Each row is a point on a tangle of strands that fork, close into loops and nearly touch. The rows are in no order.
Points whose rows are less than 68.7 apart are linked; no others are.
<237>: [-24  43  -4 -13  22  -1  10  -7  -5 -29  18   2  -1  30  -8 -47   6   1
   8 -18  31  19  -5   5   5]
<461>: [-19 -29  29   4 -19   8 -33   2 -10 -14 -12 -24   8   2 -13   5 -16  -2
  14   8  -8  11 -12  -5  -2]
<697>: [ -7 -18  -6  24  -9 -16  -1 -41   3  -1  32  -7 -19   3   8  -3 -22  12
   3  -2  -2   0 -41 -10   3]
<1686>: [ 30  11 -33   6  -7  -6  10 -17  19  18  10   5  22 -14   8  -2   5  -2
  -7 -29  10 -17  -8 -12 -11]
<595>: [-25 -19  -5   7  43  -4  23   1  18 -17  27   6  41 -19   3 -11  31  -8
 -25  -5 -27 -13   1   7  20]
<234>: [ -2  34   3 -11  15   3 -15 -25 -14  12  12  28  -6  -2   1 -57 -13  19
  29  -8  44   2   4  -7   8]
<953>: [-40  33  -2   1   4   0  17   3 -12 -26   6 -15 -23  32 -18 -27  -6  -3
   0   2  11  33 -15   6  -5]
<951>: [ 15   7 -28  16 -14 -25  25 -12  18  17  13  39   9 -25  12   9   1 -11
 -26 -19   3  -2 -12 -19 -12]
<1448>: [-27   4   1  13  -5   4  35  12  -3  -5   9  10  -9   0 -11   9  11  -1
 -38   3   1  30 -14  -6 -10]
<909>: [  9 -15  -5  -2   8  -1   9 -10   8  18  -4 -27  -4 -11   6  -1  -3  -3
  31   5  -1 -30   5 -36  -5]
<776>: [  6 -10   8 -16  -5  34 -15 -11  -7  22 -18  -8   7 -19  -4   9 -13 -12
  28 -14  -9 -23  43  -7  -7]
<414>: [ 21  36  -5   2 -18  -5  21   3  -9  34 -24  10   5  15 -21 -52  23  15
  34 -13  19   9 -18 -36   6]
<844>: [ -4 -14   2  25   3  -4   0  41  -5  -4 -16   6  -5  -5 -15  -5  -3   8
  -9  17  17   1   3  23   3]
<592>: [ 38   7 -12 -31   0   0  16 -46  22  24  15   9  -6 -21  36 -15   1   1
  12 -29 -13 -24  10   2  -7]
<356>: [-13  11 -14 -18  -6 -11  11 -11  17  -4   7  22  -7  18  24   1 -23 -15
  -4 -11   0  28   6  -5  -6]
<106>: [  0  -9   6 -15   9  20 -41  -8  -5 -17   4 -22  38   8 -10  11  -1  -2
   8 -18 -16 -16   8  33   3]
<544>: [ 12   9   4 -23  -7   0 -31  14   0 -23  23 -19  28  20 -25  19   7  19
 -25  23  -7   2   9  30   9]
<353>: [ 21 -20  30  28   4 -10 -35   1  -7 -16 -15 -10  -4   2  21  32  -7   9
  17   0  22  -7 -44  -4 -15]
<1571>: [-29  24  -2  10   4   5  20  -7  -9  -3  26  36 -11 -12  -8  18  -7  -7
 -42  16   8  26  -2  -6 -18]
<171>: [ 12 -25   8  14  -5  10  11 -19   7  17   7 -36 -13  -8  18  15   4  11
  11  -6  -6 -13 -19 -40 -10]
<1883>: [  5  -7  14  27  13  -9 -20 -13   1 -17   1  -5  -4 -12  33  10 -11   1
  17 -17  19   9 -37 -23 -20]
<1077>: [  5  25 -14 -20  35 -14   6  -7   8  11   5 -22 -15  11   9 -39   9  -5
  45  13  24 -35  13 -42   0]
<1517>: [ -4  -1   7   0  24  20 -25  -4 -22  -2 -35  -1  19 -17 -19 -14 -13 -14
  58  -5  13 -21   6  -5   7]
<1320>: [ 17  12 -26  -8  -7  -5   1 -44   1  37  30  10 -20  -7   2 -39 -20  13
  13   0   8 -26  15 -10  10]
<1129>: [ -6  27 -19  -4  24 -13  19   6  12  -6   1 -34 -18  22   9 -21   8 -10
  23   6  11  -7  -1 -41  -5]
<1115>: [-16  17   1  25   4  12   2 -20 -19   0  30   0   7  -6 -22 -27  -6  25
  -2 -13  35   5 -18   1   3]
<713>: [ 22 -12  -3  -6 -35   5  14 -35   7  29  -3  16  13  -3   9 -28  -5   9
  23 -35   3   4 -11  -7   3]
<743>: [ 26   6 -17  19  -9  -5 -19  -5   5  23  -3  -4 -14  11   3  27 -20   9
  -3  -9  14  -7 -17   0  -7]
<959>: [ -2 -33   5  10  29   2   8 -16  21 -12   2 -16  27 -10  26 -10  20  -4
  12 -19 -22 -22  -7   8  13]
<174>: [  3  -1 -35  10  -1 -27  11  13  20  14 -13  -3 -10 -22   2 -27  -5 -20
   7   1 -12 -19  14 -23  -4]
<757>: [  9 -31  20  -8 -10  -3 -16  -6   9   0   8 -39  -7  -7   9  28   3   7
  -1  29 -27 -26   4 -16  -7]
<1575>: [ -5   1  -7 -12  20  30  42   6  -1  11   8  11  19  18  -2 -36  15  15
   2 -21  30  -3  23  15  20]
<1428>: [  0  27  -5 -43  38  -4  -4 -27  14   9  12  -1  -9  10  34 -34   3   0
  32  -4  17 -23  24 -25  -1]
<1423>: [ 28  20 -33   6   2 -21   4   3  10  34  -7  12  -6 -23  -1 -37   6  -4
  20  -8   6 -26  22 -36  -5]
<1510>: [-10  -7  24  -3  -6 -12  18  27  -8 -31  11  11  18 -11  -8  29  36   7
 -53  31 -19  23 -10   1  -3]
<381>: [-13   1   6   7 -13   8 -11   8  -9  -8 -19 -26   4  20 -23  -3 -15 -12
  30  -3   6  12 -16 -14  -4]
<1637>: [ -5 -29   3  -7  34  12  27 -19  18 -12  31  -7  36   0  16  -2  27  10
 -13 -19 -10 -22  -6  24  13]
<827>: [ -5  36 -29  35 -13 -11  43   9  10  24  -4  19 -39   6   6  20   9   0
 -40   1   4  20 -42  -9  -1]
<1668>: [ -4  44 -18  11 -14  -3  27  20   2  20   5   4 -30   3 -27  37  21   5
 -70  31  -9   8 -13   9  -1]
<4>: [ 21 -12  15 -22  11  13 -28  21  -5  -2  -9 -41  -6  33 -16  33  -9  21
  25  42  15 -21  13  19   8]
<1732>: [  1  21   3  16   9  -8   2  42  -6  -4 -13  -7 -24 -11  -1  26  19   1
 -33  12   2  12   4  -9 -27]
<854>: [ -3  14  -9   5  -9  -3  -6  33  -6 -19 -27 -15   8   6 -13  -8   5 -27
  10 -14 -11  15  -1  -7 -19]
<1863>: [-18 -41  20  -2  10   9 -10  33   4  -4 -17  -6  23 -13  12  15  21 -16
  -3   1 -37  -6  33  -8  15]
<1853>: [ 11  -1  10 -29 -21  13   5 -33  -5  29 -15   0  12  12  -4 -41  -2   7
  50 -12   3  -4  -1 -17  10]
<787>: [-27  23  -4 -13   2  -4  36  27  -7 -10  15   2  -6  12   0  27  30 -14
 -39   6 -26  26   7  -3 -22]
<577>: [  0 -13  18  -3  14   4 -13  57 -11  -9 -34 -18 -14   5 -19  22   6  -1
  14  47   3  -3  23  -4   0]
<1059>: [-10 -36  36 -10 -24  12 -21   1  -5 -21   2 -10  25  -2  -2  27   5   6
 -19   4 -18  13   0   1   5]
<374>: [ 25  10  -2 -31  -1   8 -18 -42   4   9  -6 -24 -17  -1  25   2 -18 -18
  43 -10 -16 -18   3 -21 -12]
<851>: [ 40   5 -19 -10  -7   6  24 -30  17  27   9  14   8 -19  30  17   4  -2
 -11 -37   6 -23   9  -5 -15]
<1153>: [ -1   4  19  -4  18  -1 -11 -19  -1   3 -19  37  -5 -16  38 -37 -11   6
  51 -10  25   7   0 -14   0]
<1823>: [ 26 -32  24 -14 -10  25   2 -16  -2  12  -8   6  -1 -11  42  38  -1  -9
 -13 -35  -7 -15  13   6 -18]
<1757>: [ 26  -2   3  15   5   6 -10  25  -1  11 -18 -15   3   3   3  31  -1   2
   6  -2  23 -19  -6  -6 -12]
<892>: [  9  -7  -6   6 -34  27   1 -16   6  52   0 -14 -20   0 -15  31 -17  12
 -27   3  -9 -16  15 -10   6]
<1216>: [  8 -12  17 -10  42  36 -10 -19 -10   2 -33   2  20 -19   1  -9   2  -9
  55 -16   3 -33  19  16  17]
<1152>: [-19 -10  10 -21 -10  31  14  22  -9  16  -3  -6   3  18  12  32   6  -8
 -10  -6 -12  21  33 -27  -9]
<728>: [  5   7 -20  14   2   8  24 -25  -1  14  37  17  21  -4 -14 -24   2  21
 -19 -17  29 -10 -19  10   7]
<327>: [ -6 -19  -9  -6 -24  20  28 -24  10  39  20   6 -13   2 -13  28 -10  12
 -47  15  -5  -8   8   6   9]
<700>: [-15  -7  29  10  -3  33   3 -18 -24   6  -8   3  17 -16   2 -18  -6  14
  29 -23  20  13  -8 -22  -3]
<1113>: [ 11 -10  11  12  32  -1 -15 -23   6  -4 -20  17  -7 -23  37 -20 -14   3
  52  -9  13 -19  -7  -3   5]
<209>: [-15  41 -24 -19  17 -25  12  -3   8 -14   9  45  21 -13   6 -46  12 -21
  -6 -15  -4  20  11   3   0]
<1470>: [-31  25 -15   2  -5  -7  13  -3  -4  -9   8  15 -28  14  -6 -20 -21  -8
  -3   7   6  37  -4  -4  -6]
<494>: [ 14  18   0  -3  -9 -13   1  53  -7 -33 -14 -21  13  32 -28   8  28   5
 -18  10  -5  14  -4  42  -2]
<480>: [ 37   5  -4 -29 -24 -31 -12  25   5 -40   0  14  20  16  -2  42  33  19
 -43  36 -11  13  22  15  29]
<881>: [  1  -9  -2   0 -37   7  28 -37   9  10   4  24  22  -8   9 -12   3   6
  -5 -32   2  24 -21 -17   1]
<269>: [-20   5  19  12 -17   1  14  40 -15  -9 -16 -23 -30  15 -38   8  15   9
 -27  28 -18  27   6   9  -1]
<498>: [ 15   6 -29  38   0 -22  10  31   9  16 -13  -5 -20 -16 -22 -16   2 -10
  -4   3   4 -18   0 -10  -9]
<1447>: [ -5   6  -9  29   8 -30 -16  30  -1  -9  -5 -12 -49   7 -12  -8 -20   4
  -1  39   7   1 -13   6   0]
<547>: [ -6 -29  15  20 -10   7  15 -21   4   4  -2  -8   9 -27  17   4   5   0
   2 -19  -1  -1 -16 -35  -8]
<570>: [ -1 -31   7  13  -3 -17   5 -12  13 -15  24   5  14  -9  15  17   0   4
 -26   4  -3  -6 -32  13   2]
<995>: [ -6 -42  22 -13 -17  18   4  38  -7   8 -26 -11  14  11   8  31  15 -14
  -1   4 -21   8  26 -13   7]
<1319>: [  8  -2  -4  -7  -2  25  36 -36   6  31  41  11 -14   3   8  35   0  19
 -40   0  13 -14 -10  18  -3]
<1445>: [ 14  -5   2 -15   5  15 -35 -34   2  -8  -1 -12  15  -5  13  -1 -14 -10
  24 -25 -15 -19   1  33  -4]
<407>: [-23 -20  -7  11  10 -38  -7  21  18 -23   7 -15 -25   3  -3 -16 -15 -10
   0  36  -6   2  -7  10  10]
<578>: [-15 -36  -8 -10  -6 -25  -3   1  27  -5  19 -16 -19   6   3   3 -18   3
 -13  41 -15  -6   7   6  10]
<1308>: [-31 -19  16 -10  26  27  -8  26 -10  -4 -11 -11  24   3   0   7  14 -19
  15  -2 -27   4  45   0  17]
<912>: [  0 -11 -21  18  -1 -23  15   2  15  -6  26  10  17 -10  -8   2   2  -2
 -23  11   1 -11 -20  15   0]
<1311>: [ 13   9   4  -1   0 -10   4 -35   4  -1   5  -6 -10  26  30 -29  -9  21
  47 -18  26  12 -42 -19   2]
<1363>: [-11  11  11 -13  13   6   8 -30   5  -7  20 -16  -7  29  27 -17 -14  17
  28 -12  28  20 -23 -15   1]
<1653>: [-12 -37  40  -6  -6  -7 -36  20  -3 -31 -10  12  22 -12   5  19   8   6
 -15  23 -22  18  12  20  20]
<1313>: [-12  -5  11 -17  14  39  -6 -23  -9  -3  -6 -16  44  12  -3 -20  10   1
  32 -40   3  -7  14   9  13]
<1144>: [ 20  11 -23  10  17  -7  10 -15   5  33  22   0 -12 -22   4 -31   2  14
   8  -9  22 -39  14 -21   4]
<1769>: [-16  20 -25 -18  12 -24 -18  21   9 -35   8 -25   5  29  -8 -10  -4 -27
  -1  -1 -13   8  -1  13  -8]
<522>: [  0  37   0 -21   4   2 -26 -23 -12   2 -12  -9   4  32  -7 -26 -17  -7
  55 -12  21   8  -7 -32  -3]
<897>: [  3 -17  -8   7 -19 -20 -34  23   7 -18 -12   8  17  -6 -12   4 -12 -20
 -13   1 -17   9  -3  21  -4]
<1136>: [-11   9  12  14   0  13   8 -23 -13   1  14  22   5  -8   5 -43  -8  25
  19 -18  32  15 -19  -6   2]
<1427>: [  6  10  16   5  -9  32  -8  37 -14   9 -20 -18  -2  32 -26  37   7  22
 -16  10  19  16   2  14   3]
<1784>: [  2 -16  17 -39  -8  -2 -21  -8  12  -2  12  -4 -26  23  29  46 -26   1
 -14  19 -10   6  24  28   1]
<786>: [ 15 -33  26   9  32   3  -9 -25   5 -12 -30  -5 -10 -33  39   0  -8  -9
  56 -11  -5 -26 -18  -4  -2]
<487>: [ 32 -26  12 -15   4  11  -4 -30   8  11 -11  11  -6 -36  43  20  -1 -23
  -8 -37 -28 -29  12  13 -11]
<1868>: [ 14  -4 -38  25   4 -31   8  28  12   7  12  -4  -7 -11 -21  -9   1   2
 -19  15   1 -26  -6  17   2]
<1119>: [-28   7   5 -25   0  15  21  22  -4  -8  12 -13  14  23  10  22  18 -18
 -19 -17 -17  31  18 -18 -12]
<613>: [ -6   3  30   2 -19  -9  13  44 -17 -32 -10  -4  -3  -5 -26  14  37  18
 -39  32 -24  26   4  11  -1]
<1190>: [  5 -11   8  30   6   3 -11  26 -10  10 -18 -11 -13 -15 -15  12  -8  11
   7  17  17  -8  -3  -4  -8]
<121>: [-23  -5  13 -15  12  21 -18   0 -11  -4 -28   6  10  -9  -8 -27 -16 -20
  46  -7   4   4  25  -2  11]
<201>: [ -4  -9  11 -19  11   9 -27  10  -3 -27  17 -15  50  15 -16  12  15  11
 -17  -1 -14  -3   4  46  16]
<763>: [ -6  28 -34  18 -16 -23  33 -24  13  13  24  50   0 -21  -9   3   2 -23
 -35  16  -6   6 -24 -17 -15]
<788>: [-23   3 -15 -19  34   5  42  21   6   0  29  12  21  -1   6 -13  30 -19
 -20  -6 -20   1  39   0   9]
<894>: [ 14  21  -5 -47  20  -3 -15 -45  16   8   1 -11   1   3  30 -31  -7  -7
  49 -18  -8 -22  13 -18  -4]
<21>: [ 12  19   1  19  -4  21 -14  -5 -41  25 -23   1  -3  -4 -38  -7 -18   7
  51  -6  37  -6 -11 -26  -4]
<1793>: [-12  45 -10  -4   4   4   1  17 -17  -5 -10 -14  -2   2 -16 -18   8 -18
   7 -18  -1  11  17 -20 -22]
<771>: [ 15   7  -2 -11   1  -1 -37  25  -2 -21   5 -38   9  34 -26  15  -2  20
  -4  30   9 -10  -1  25   6]
<1341>: [  7 -11 -16  34 -28  -4  -9 -31 -13  17   9  -4  -9   8 -10 -16 -20  16
  22 -14  -3   5 -37 -15  12]
<742>: [ -7  40  -5  -4   2   8 -21  -8 -21   0  -4  -4   8   1 -19 -31  -5  -6
  23 -18  14  12   6 -35 -11]
<1229>: [ 10  26 -16   5 -17 -17  -6  31  -1 -19  -3 -26   6  22 -47   7  10  -2
 -30  13 -18  10  -9  25  -7]
<1506>: [ -1  16  -4 -19  14  10  29   7   6   9  -8  10  25  10  -1 -54  30   2
  25 -24  12  -3  22 -12  15]
<895>: [  2  46 -29  28 -15   2  26   1  -3  39 -12   7 -30  17  -4  -3   3  12
 -12 -14  10  22 -32 -21  14]
<986>: [ -6  -7  28   3 -10  -2  -5  19  -7  -7   6  14  -6 -12   2  49  15  14
 -57  26   3  14  -1 -16 -12]
<459>: [-21  14 -11 -13  18 -10  17  26   7 -22  -6 -36 -13  33   0 -12   7 -22
  10  11  -4   5   4  -9  -6]
<29>: [-18 -43   4 -14   5  -1  31  25  13  10   6  31   9   7  33  19  12 -24
 -25   1 -28  14  29   7  14]
<1291>: [ -3 -18   2  12 -33  -4 -19 -27  -4  23  10  15 -11 -22   1  26 -28  -1
 -34   8 -12   1   3  -6  -6]
<848>: [ 11   8 -19  -3  -6  11  39 -46  10  19  42   9   8  13   7   6  -1  19
 -18 -17  16  -3 -28   6   3]
<813>: [  0  14 -23  -7  11 -15 -15 -24  17  -4   5   0  23 -12   2 -40  -1 -12
  22 -25  -9 -14   7  -3  10]
<1640>: [-16 -16   3   8 -18  17  -8 -12  -4  15   4  19   0 -27  -6  -2 -24   1
 -14  -9  -3   7  20  -1  -5]
<1432>: [-15  33  -8  13  10 -36  26  35 -12 -42 -15 -16 -16  -5 -17 -16  39 -13
  -5 -11 -32  -5   0  32 -31]
<1382>: [ -4   4 -12   0 -26 -26  12  11   7 -15   8  48   6   2 -13  30  -1 -29
 -50  28 -13  16 -20  17 -13]
<306>: [ 12  30   1   8  15   5 -20 -10 -20  14 -18  34 -13  -1   5 -36 -20  10
  52 -11  45  -1  -6 -10   0]
<185>: [ 14  20 -22   0 -22 -28  -5  17   9  -1  21 -23  -1  17 -48  15   7  13
 -46  45 -19  -3  -5  20   8]
<1120>: [  4 -32   4  16   7 -22  -9 -24  12 -17  22  -6 -11 -10  20   0 -16   9
   4   2   0 -11 -34  17   1]
<115>: [ 36 -56  22   4 -28 -18 -13 -19  11 -15  -1 -13   3  -7  11  19   3  12
 -16  11 -20 -25 -25  38  11]
<1792>: [  5 -16 -16  14  -8 -28 -36  12  12 -14  -5 -23  11 -11 -10   1 -16 -18
   8   2 -21 -14  -8   2  -4]
<1870>: [ -4   3  15  -5   9  -8  -1  65  -8 -23 -30 -22 -15   4  -6  16  37  -8
  -1  32 -26   3  24  -4  -8]
<948>: [-12  -2   1 -10  15   7   5  -6  10  -7  14   4   0  -4  26  10  -3  -6
  -7 -10   5   6   9  -6  -5]
<376>: [  3  -1   9 -17 -19  29   1 -42 -16  23 -10  -7 -11  23 -15 -21 -28  11
  50  -8  16  -1  -5  -9  13]
<1867>: [ 30 -27  -1  -6   8   0  14 -42  21  13   6   7 -13 -43  41 -10   4 -13
   3 -22 -29 -34   5  11   1]
<321>: [-37  -1   6  26  17   5   6   9  -9 -16  -7  24  15 -44  -8 -38  17 -11
  -9 -11 -13  14  15  -2   5]
<1878>: [-18  25   3 -29  20   7   5 -17   7 -14   5  10  12  27  17 -42  -4   4
  24 -20  24  21  -5  -4   7]
<1815>: [ 21   9   5 -21 -26 -16 -20  22  -8 -34   9  12  24  28 -19  35  16  19
 -38  33  -2  26   6  31  19]
<781>: [ 12 -15 -23   5  -1 -18 -27 -17   8   2  -2 -10  15 -14  -1 -20 -15 -20
  34 -10 -19 -27  -3  -6   6]
<1441>: [ 32   5   2  10 -15 -10 -42 -10  -1  10   6   1 -12   9   8  45 -20  20
 -24   9  15  -9 -19  18 -10]
<1306>: [-42  -4   9 -15  16  19   1  18 -15  -7 -13  -1   1  -2  -4 -20  -4 -21
  18   1 -10  15  42 -16   5]
<1598>: [  3 -11  -3  -7  -4   4  -8 -37   0  24   6   1 -49   1  13  -2 -49   4
  18  11   8 -10  15  11  -1]
<530>: [ 37 -17  30  17 -17 -12 -41  -1 -10   5 -24  -4 -27   0  21  54 -16  20
  -5  17  13  -7 -28  -2  -9]
<1051>: [ 15 -16  23  -2  17  -2 -28  40  -8 -14 -33 -16  -1   0 -17  27   2  16
  31  46  18 -19   6   7   8]
<1024>: [ 38 -14  19 -30  -4 -23 -29  26   6 -39 -11   4  21  16  27  38  22  18
 -14  24 -11   3  17  25  29]
<1664>: [-32  -2  -7  14  26  -9  24   9   4 -28  21  30  35 -34 -10  -6  28 -20
 -34  10 -22   1  -5  14  -4]
<1014>: [ -1  16  -3  20 -25  31 -10  16 -14  21 -21 -14  -2  33 -36  19  -9  11
  -8  -1  17  18 -15  11   6]
<1798>: [  2 -11 -14 -21   4  -8  -1 -11  23   2  29 -25 -10  21   6  15 -18   4
 -15  15  -7 -18   5  12   1]
<1246>: [  4  18 -27  13 -17   8  -8   3  -2  45   8 -11 -14  -2 -33  12 -15   7
 -30   9  -2 -14  21  -4   4]
<47>: [ 35  -4   3 -20  -4  10 -27 -51  -2  -8   1 -27 -16 -11  23  -2 -14 -26
  41 -28 -28 -22 -10   7 -13]
<378>: [  6   9  -6 -21  -7  16  -5 -50  -3  33  22   1 -36   8   0 -31 -37  11
  26   3   4 -19  20  12  11]
<950>: [  0  -8  18  16 -12  32 -12 -24 -30  21 -10  -2   3 -25 -26 -11 -17  14
  30 -10  15  -4   1 -23  -1]
<1383>: [-16   6   3 -18   0 -19 -11  27   8 -46  -5 -20   8  37   5  17   3 -20
  -7   4 -13  37 -14  12 -12]
<369>: [-10 -13 -13  11  12  10  37  16   2   5   8  23  15   3 -12 -36   9   9
  -9  -8  21  -1  12  31  19]
<469>: [ -7   2  -4   4 -22 -11 -16  17  -6 -16   1  26  10  -4 -22  17  -5 -12
 -39  15 -12  21   3  22  -7]
<98>: [ -1  33 -22 -13  14 -28  -9 -32   9  -2  23  37  22 -16  12 -46  -3  -3
   7 -13   6   4 -14  -2   3]
<214>: [ -7  36 -19  23  -1   0  25   3   5  24  12  24 -28  -5  -3  44   6   7
 -62  24   7  11 -27  -3  -1]
<1339>: [ 16 -37  23  10 -20   6 -19 -20   2  15  -5  11 -27 -20  12  23 -23   9
 -13   4   2 -12  -2  22  -3]
<1508>: [ -8   0  -8  -9  -7  15   8 -11   1  16   4  39  19 -21   3 -23  -6  -7
  -5 -26  -5   4  30  -1  -1]
<1875>: [  5 -18  13  -8  -2 -23 -17  25  17 -31  -3 -28   5  28  14  25   3  -3
  -4  19  -2  11 -23   3   0]
<1677>: [ -3  22  -8   5  -2  -5  24  13  -5   0 -20   5   9   0 -16 -57  16   0
  29 -17  16   2  -2 -10   7]
<1789>: [-19  21  -6  28  16 -25   8  30 -16 -14 -12  -6 -45  -7 -22 -29   0  -5
  11  17   6   2  -5   4 -13]
<1667>: [  5   9 -25   4 -20 -14  18  13  17  14  19   0  -6   4 -35  22  11   4
 -53  38 -15  -3  -3   3   4]
<1657>: [-33 -19  -1 -13  17   6  35  37   0   4  21  22  23   4   9   6  32 -27
 -23   2 -33  13  33  14  22]
<1562>: [  8  13   8  19   2  -5  -5  16   1   3   5  -5 -15  -2   6  42   9  13
 -41  10  18  10 -22 -17 -17]
<354>: [-24   6   6  24  21  -1  18  30 -17  -7 -28  10 -35 -18 -10 -31   3  -8
  23  11  20  10  13  -8  -6]
<377>: [-14 -29  22   8 -25  18  26 -27  -1   1  10   5   9  -8  17   7  -3  12
 -12 -21   2  23 -23 -16  -4]
<221>: [ 12 -15   6 -22  -7  -1 -27  -4  14   3   2 -29 -15  16  18  36 -16  -1
  -1  13 -15 -12   9   0  -8]
<1855>: [ 12 -10  -9  24 -27  12  -8 -30 -21  16  -9 -12  -7  30 -24 -14 -27  13
  43 -10  14   4 -33   4  14]
<87>: [-21  23  -7   7  11 -18   9  34  -8 -35 -16  -6   8  -1 -15 -16  25 -27
  -6 -16 -24  13   5  24 -14]
<197>: [ -3  -4   7 -19  -6  35   3   1  -4  26 -17  -7   6   5   1  14  -7  -9
  19 -13  -1   2  29 -30  -7]
<193>: [ 48 -40  23 -12 -34 -16 -13   0   6 -17  -1 -12  22   6   4  27  19  31
 -20  19  -4 -15 -12  32  27]
<1199>: [ 12  -6   2  13   2  -9  -4 -14   9 -17  -4   6  10   8  34 -12 -11   6
  31 -31  25  11 -40   3  -4]
<1633>: [-18 -40  23 -13  10  -1  12  17   1 -11   7  27  -8  14  41  31  -2  -4
 -19  11  -1  22  12  21  10]
<1244>: [  2  25  -3  29 -13  32  -2   9 -34  26 -27 -12  -2  16 -44   8  -7   9
  22 -11  33   2 -20 -13   4]
<355>: [ 28  16   8   3  -7   1  -9  56  -8 -10 -30 -26  -4  32 -28  28  24  14
  -4  19  11  10  -2  14  -7]
<1104>: [-12 -44  28 -13  11  -6  -9   7   6 -21   5  29   8  -4  22  24   7  10
 -22  23 -13   6  14  37  22]
<566>: [ -1  19 -25 -21  16  -3  15  -6  17   5   6  53  28 -17  15 -28   3 -15
  -7 -24  -7   6  28   5   3]
<588>: [-12  -9 -14   8  21 -14   6  15  11   3  -4 -21  -8 -28   3 -16   3 -16
  10  16 -12 -28  26 -28  -1]
<1493>: [  6  45 -20  24 -16   8  20   2 -15  48 -20   4 -25  17 -24 -32   7  18
  16 -15  14  15 -26 -33  20]
<470>: [-29  -1   5  28  13   6  16  27 -16  -7 -16  -2  -6 -35 -27 -29  17  -2
   0   1  -5  -3  19  -8  -6]
<43>: [ -9  -5  14 -13  40  32  -9 -24  -3  -1 -27   3  45  -1   7 -18  14 -12
  50 -34 -14 -18  20   9  24]
<1564>: [-21  24  14  21  -9 -10  10  33 -13 -16 -19 -17 -38  -6 -19  15  13   5
 -24  15 -16  19  -5  -9 -22]
<1280>: [ -7   0  -9 -18  -7   1 -22 -20   8  14  11  11 -32  10  12  18 -45  -3
 -11  15   1   7  24  16  -2]
<824>: [ 34 -28  26 -14 -10 -13 -21  15  15 -29  -7 -18  17  20  14  32  13  17
  -9  17   0  -6 -13  18  12]
<245>: [-18 -26  22  -9 -13  34 -26 -11 -20  11  -3   3   1 -19  -4  12 -27   1
   3  -3 -10   2  32   8   0]
<1457>: [-12  17  -4  13  13  -5 -15  -7  -1 -13  19  -1  -4 -17  10   2 -10  -2
  -8 -12  13  10 -10 -18 -21]
<966>: [ 19 -26  24  -1   0  18  -4  -6  -4  17  -9  15 -23  -9  30  28 -16   6
   0 -11  16  -5  12  16 -10]
<1046>: [-13  23 -19  13 -11 -10  30  -8   5  -8  23  56   6  -6  -9  19   1 -21
 -38  25   5  10 -23  17 -18]
<111>: [-20   7 -13  27  14 -18  21  16  -4 -23   1  38  13 -47 -15 -18  20 -23
 -28  -7 -15   5   3  11 -10]

A piece is two or more points that can be reached from each other along the links. Count, over all rows, the pieces, the separate loops (a circle has one, a figure eight two, a Y none), the forks (points with three links) and the tips (points with one).
pieces | 7
loops | 6
forks | 10
tips | 12

How many points has the smallest loop of links through each point below? Write 0 if it is on no loop.
<613> | 7
<763> | 21
<1341> | 18
<1445> | 18
